Points, in no order, along strands that fork, close into loops and pass close to each other.
Two points are linked if the straight distance between their rows is under 65.2. Some points are linked to none.
roro: [ 27  -9  38  46   2 -15  27   0 -23  26  21  17   6 -27   0  25 -29   3
  16 -11 -26  12  -6 -38  25 -21 -41]
zet: [-23   4  -3   3  18  19 -13 -25  51 -21 -27  11  35   9 -35 -12   5 -13
   9 -44  -8 -22   8  38 -35  52   9]
Veteg: [ 18  -6  -8 -30  18   5 -42  25 -20 -27   5   1 -42  24  33 -16  16   5
 -20  46  -3 -10  25  -1 -21 -19 -33]
vefig: [ -2 -19  12  14 -10  17  34   0  -3  51 -21 -24  25 -44 -18  33 -24  41
  11  -3   4   1 -14 -22  28   6   3]
Dusak: [ 38   3  11  18   9  10  24   8 -30  34   3  -5  16 -32  22  31 -19  13
  -3  22 -22   3  -7 -51  29 -15 -24]
ruvas: [-35 -29  20  -3 -11  19  30  -2  -6  35 -18  -6  31 -34 -35  25  -6  46
  36 -32  14  10 -24 -32  23  15  25]
Lag: [-31   8 -18 -30   6   5 -10  -5  34 -26   0 -11   3  22 -16 -20  27 -14
   4 -31  12   6  -5  23 -33  28  41]
bam: [-25 -12  11   7   0   2  15   1 -15  10  27  20  19 -14   2  22   6   5
  23   4  14  16 -26 -50  57  -9  44]
dez: [-29   2  11  12  20  10  -4 -21  32  -7 -17  10  30   3 -44   8   2  -4
  14 -49 -13 -10  -5  22 -37  38   8]
putuk: [-15  11  19   0  -3   0 -30  -3   0  -3   1  41 -27  49 -10 -48 -23 -42
  -2 -31  21 -10  13  33 -23   9 -14]
les: [ 11 -14  43  37   1  -2  24   8 -33  25  24  28  16 -24 -11  23 -21   0
  30  -2 -25   5 -17 -56  20 -24 -37]
bula: [ 37  26 -16   4 -30 -40   4 -23   9  -6 -11 -45 -23   1  26  -6  -3 -13
 -33  20 -15 -14  18  43   2   5  -7]
kof: [ -8   3  -4 -17  -7 -10 -14  10   3 -12   9   3 -23  26   2 -29   1 -15
  -9   0  24   8  13  19 -15  -6  -6]
kefo: [  4  -1   3   7   6  -2 -18  -4  20 -14 -21  14  10  23  -5 -11 -15 -22
 -15 -12  -4 -20  29  37 -34  14 -35]
timu: [-17   5  12   5 -14 -39   9  -5  -7 -15  43  41  -5   5   6 -20  21 -46
  27 -11  -8  18 -25 -29  17 -35  17]
duril: [-37   2  17 -14   1   6 -29  11   9 -10  15  28 -16  41 -20 -57  -5 -31
   7 -20  34   0   4  23 -24   7   5]
vunak: [  5  22  -7  -7 -20 -36   2  -6  -3 -17  26   6 -20   9  30 -15  22 -33
   2   0 -12  17  -7 -21  20 -19  25]
Fidof: [ -6  24   0  11  -8 -23 -19 -14  -2 -20 -11  27 -15  25   5 -16   8 -46
  -3 -34 -38 -14   5  13 -38  -3  -2]
doliv: [  1  12   6  -1 -21 -23  -5  -4   7   4   3   3 -42  31   2 -30 -14 -27
 -19  -8  28  11  20  34  -6  -5 -12]
lat: [-24   3 -12  -1  18  21 -27  -8  43 -25 -22  14  27  20 -23 -16   1 -13
  -2 -23  -3 -25  22  46 -40  45  -9]
Fet: [ 23   5   1  18   7  23  22   3 -20  37 -29 -24  20 -26   8  32 -18  25
  15   7 -46 -13  -4 -36  -9   4 -33]
gaba: [-43 -40  -9 -19  10  35  13  10  -5   5 -11   2  27 -19 -25  24  10  47
  17  -4  40   8 -18 -17  26  14  56]
Noko: [-19 -20  17   7  -4  12  34  -2  -5  31 -10  -8  22 -35 -32  31 -18  40
  22 -19   3  -1 -15 -17  14   7   0]
Bovi: [-27   4 -12 -17  10   6   8   2   0 -15  17   6   5   5 -11   0  31  -2
  20 -17 -11   8 -20 -17  -2   1  40]
Sopeg: [ -4   3  -4 -33  20   9 -47  19 -14 -27   9  19 -41  42  14 -37   9  -8
 -18  30  13 -10  18  12 -33  -3 -23]
kadup: [ 24   3 -11 -16   6 -12 -24  20 -17 -19   9  -8 -39  20  31 -19   8   0
 -22  42   0  -4  23   4  -5 -15 -25]
bobo: [-11   2  -3   3  17  10 -32   0  20 -26 -26  30  21  26 -12 -25 -14 -17
 -16 -17 -14 -26  26  38 -46  24 -35]
satir: [ 15   8  -6  16  15 -14 -19   5 -28 -20   0  15  -7  13  22   5   7 -19
  -3   8 -44 -11  11  -7 -34 -11 -31]
bato: [-33 -32   3 -13  -4  29  34  -3  -3  19 -21 -12  28 -30 -32  26   1  49
  20 -20  27   9 -25 -17  25  24  48]
tudo: [ 11   9  -7   3  -1 -12 -14  -2   9 -13 -17  -2  -4  16   5  -1  -5 -16
 -20  -1 -10 -11  25  35 -31  10 -28]
Vuteb: [ 14   6 -18  -9  -7  23  35 -11   5  42 -35 -42  26 -31  -1  32   1  32
   8   4 -19  -7 -20 -21  10  20  13]
kotu: [-48 -11   8 -23   9  13 -19  16  26 -20  20  17  -1  28 -24 -43   9  -6
  10 -22  46   2  -2  22 -26  20  21]
dat: [-21  31   3  -5  -4 -12 -30  -9  -1 -19 -16  37 -16  45   4 -38   3 -53
  -3 -34 -18 -20   5  27 -42  10   4]
Zuvi: [ -9   2  20  -5 -23 -25  -7   4 -11  -9  37  41 -36  32   7 -40   4 -42
   9   4  22  22  -5  -9  17 -29  -5]
sur: [ 38   5  -8  11  17   0  -8  15 -21 -11  -4 -15  -6  -8  25  12  -2   7
 -15  23 -21  -8  17  -4  -2 -23 -30]
ruz: [-16 -32  18  13  -1   8  22   0  14  15  -1  -9  19 -38 -43  25 -24  42
   6 -17  43   7  -3  22  21   1   5]
tuta: [-16 -33   4  11   5  23  15  10 -10  26   0   1  23 -38  -8  28 -17  50
   1  19  40   9  -5 -20  49  -4  21]
tez: [ 48 -12 -10  21  23  30  -2   8 -28  20 -10 -13   8 -32  25  22 -19  37
 -21  50 -15  -8  11 -21  13 -25 -32]
muko: [  8  -6  -7  -8  -8  28  33  -3   3  53 -42 -37  39 -39   8  34  -8  41
  17  11 -28  -6 -16 -40  -2  15  -2]
nogu: [-19  19  -4 -23 -14  -2 -22 -21  30 -19 -12   0 -18  37  -4 -33  -3 -33
  -9 -29  17  -9  16  47 -27  31  12]
Lup: [ 16  -3  -2  -2 -17   1  -7   5  31   3  -2 -23  -3   5 -15 -11 -22  12
 -30  25  42   1  17  69  -8  13 -30]
bol: [  8   3  -9  -8 -16  -3  -5 -13  49  -7 -13 -33   9  -2 -22   1   4   2
 -12  -4  36  -4  12  68 -19  30   4]
buv: [  8  32 -31  -7  -4 -13   4  -9 -23 -25   8  -8 -10  -1  28   8  32 -20
   4  -3 -51   1 -12 -32  -4   1  27]
ledi: [-11  -6  30  17 -16 -36   1  -1 -10  -5  43  47 -13  12   4 -33   5 -46
  30  -7   2  16 -19 -22  16 -39  -2]
pumo: [-17  20   3  -7  -3  -8 -28 -14  12 -16 -18  26 -15  39  -3 -41 -10 -41
  -9 -33   3 -20  15  42 -32  23  -8]
vofiz: [-18  -1  -5 -24   0  -1 -17  20  -5 -25  23  19 -14  23  12 -16  30  -9
   6  20   7   6  -7 -17  -3 -20  10]
sirip: [  4  -2 -11  -3  -5  11   8  -6  35  -2  -7 -34  16 -17 -25  17  -1  20
 -10   2  22  -5   6  48  -8  16   1]
peg: [ 19  27 -13  -8 -39 -27  -8 -33  38   0 -27 -25 -25  21  -7 -12   1 -25
 -22  -5  16 -21  16  73 -14  33   9]
gima: [-10   0  13   5   1 -13  14   5 -16  -8  37  26  10  -5  12  13   9 -17
  14  11   0  18 -30 -52  50 -24  30]
Ked: [ -1  17 -15   6   6  -6  -1 -12   4 -16 -12 -14  -3   1  -1  12   8 -19
  -6 -17 -30  -9   7  16 -29   6 -10]
geke: [ 13  16  -8  -9 -29 -15  -8 -26  55  -3 -22 -28  -8  14 -15  -6   2 -12
 -15 -14  30  -8  10  66 -16  38  12]
soni: [ 17  21  -7   8 -23 -31  12 -21  19  -2  -6 -30  -7 -11   2   2   3 -11
 -14  -9 -11  11   1  21  14  -5   9]
kop: [ 32 -26   5  14  27  42   2  18 -31  38  -6  10  13 -32  20  28 -19  43
  -4  45 -12  -6   5 -52  21 -18 -35]
seka: [ 37   4  22  52   2 -37   9 -14 -20  10   3   8  -8 -10  12  17 -20 -18
   2 -22 -55   7   7 -11   1 -18 -47]
zosus: [-51 -26  10 -29  14  25 -11  22  29 -28  16   5  15   4 -35 -28  14  15
  14 -22  57   4  -4  17 -18  22  32]
kig: [ 15   8  -6  11 -10 -11  16 -14  31   4  -9 -31   6 -17 -14  18  -3   3
  -6  -7   4   1   8  36   1   4   3]
paz: [-21 -33 -13  -9  12  35  -4  16  -1   8  -2  -2  13 -19   3  22   6  50
  -5  30  46   6  -3  -9  34 -12  35]
zuku: [ 28   9  13  20   5  10  27   8 -27  36  -9  -8  16 -25  15  35 -15  12
  20   1 -46  -2 -13 -51   1  -3 -36]
gema: [ -5  -2   3 -15  -6 -14 -22  16 -22 -18  31  35 -32  38  19 -35  16 -27
   7  26  12  11  -6 -16   1 -31 -12]
lav: [-37 -20   4  -3   6   8  11  14  -2  -3  20  13  17  -5  -9  13  19  16
  17   0  28  14 -25 -28  47 -12  55]
Kife: [-14  -1  -3 -25  10   8 -34  14   6 -16   4  15 -22  33  -2 -31   3 -16
 -11   9  21  -2  17  22 -34   8 -16]
Segev: [ 20   5 -14 -22  -7 -21 -21   5 -14 -11   6  -4 -55  27  20 -34   1  -1
 -33  42  21  -1  20  19  -1  -4 -17]
Keke: [-19  14 -14 -33  -7  -3 -18 -10  23 -25  -3 -10 -25  32  -4 -34  19 -25
  -3 -23  17  -2   7  34 -30  24  22]
Telek: [ 51   5  20  42  -5 -45  -4  -7 -26   2   7  -1 -18   0  36   3 -19 -23
 -14   0 -42   0  22   4  -3 -27 -51]
meseb: [-11  22 -25 -15   4  -3  11  -6  -2 -13  12  -6   1   4   6   9  36 -14
  11 -10 -30  10 -19 -24  -1   4  41]
mar: [-38 -43 -10 -19  17  38  -7  24   0  -7   2   7  18  -8 -10  18  15  47
   3  16  49   6 -13 -15  31  -7  51]
zez: [ 43  18 -40  -9   6  17   2  -6  -5   6 -22 -42   9 -18  17  21  -2  26
 -20  40 -20 -12   3   7  -1   1  -1]
Pur: [ 49  20  -8  24  -2  -6  17  -9 -12  17  -4 -34   8 -29  16  23 -20  13
 -22  22 -22   2   2  -2  25 -13 -17]
divus: [ 11 -12  22  22   4  13  20  14 -36  27  10  20  20 -20   6  28 -14   7
  33   2 -42  -3 -26 -61   9 -15 -32]
duga: [-26   3 -13 -25   9   9   7  -5  26 -18   8 -17   5   3 -19  -2  29  -2
   9 -28   8  13 -19   7  -7  15  53]
Tenit: [ 35  -6  37  61   6 -29  15  -4 -18  18  12   5  -3 -16   2  18 -25  -7
   3 -14 -35  11   9  -9  10 -26 -55]
vub: [ 30 -13  12  16  17  27  14  10 -31  34   4  16  18 -31  19  30 -17  27
   3  34  -9   2  -1 -63  29 -22 -21]
bireb: [ 11  37 -22 -13 -16 -31   4 -12 -19 -32  16  -5 -25  10  39  -4  30 -29
  -1   5 -40  -1  -7 -28   3  -8  29]
rabo: [  1  23  -5  23   2 -18  -1 -22   0 -12 -10   8  -2   7  -5   9   8 -30
   1 -32 -49  -5  -3   4 -31   3  -8]
Bisip: [-12  11   5  -1 -12 -30   8  -2  -3 -16  35  20  -5   7  13  -8  23 -28
  16  -6  -9  22 -21 -32  31 -25  31]
lekod: [-49 -36  15 -22   6  13  -7  29  11 -15  29  20  13   3 -35 -21  11  22
  13 -10  61  12  -7   2  10   0  33]
dom: [ 11  10  -1  -8 -17 -27  -4  -3  -5   3  14  -2 -58  29  14 -38 -11 -20
 -28  14  32  19  16  24  17  -7 -11]
besa: [ 39  10 -29 -12  18  15 -12   6 -13  -7 -14 -32  -4 -15  30  14   4  23
 -24  46 -15 -10  14   3   2 -17 -12]
goneb: [ 40   3   2  23   6 -21  -6   8 -20  -4   5  -8 -13 -10  28   8 -13  -3
 -14  16 -27   2  19   0   5 -24 -41]
gage: [  3 -27   0  13  -5  21  28  -3 -11  44 -17 -21  29 -45 -11  30 -28  54
  -7  18  26   8  -8 -19  39   3  11]
kito: [ 23  12 -30  -7   3  19  22 -11  -1  24 -20 -42  19 -30  10  28   1  30
 -10  23 -13  -3 -11  -9  17   6  18]
sepum: [-43 -24   4 -23   9   9  -5  25   2 -13  27  21   7   7 -18 -11  22  11
  11   1  38  13 -14  -9  22 -15  40]
kidos: [ 18 -13  -2   5   5  34  27   1 -11  44 -34 -28  28 -34  -2  34 -19  42
  13  18 -18 -15  -5 -27  -9   8 -26]

A fork is a point with three links, a tip a point with one. Leave the first point through the second and follow the links. Name the first fork or tip that comes.
Bisip / vunak => pumo
soni / kig => peg
duril / kotu => Bisip
Tenit / seka => zuku
Ked / tudo => dez
peg / geke => soni

A piece is all that can be reached along the links. How many separate loops has the piece of each point below (a circle has one, a figure eight two, a Y none), and how many tips (points with one link)?
Veteg => loops 1, tips 0
ruvas => loops 1, tips 0
kop => loops 1, tips 1
rabo => loops 1, tips 2
peg => loops 0, tips 2
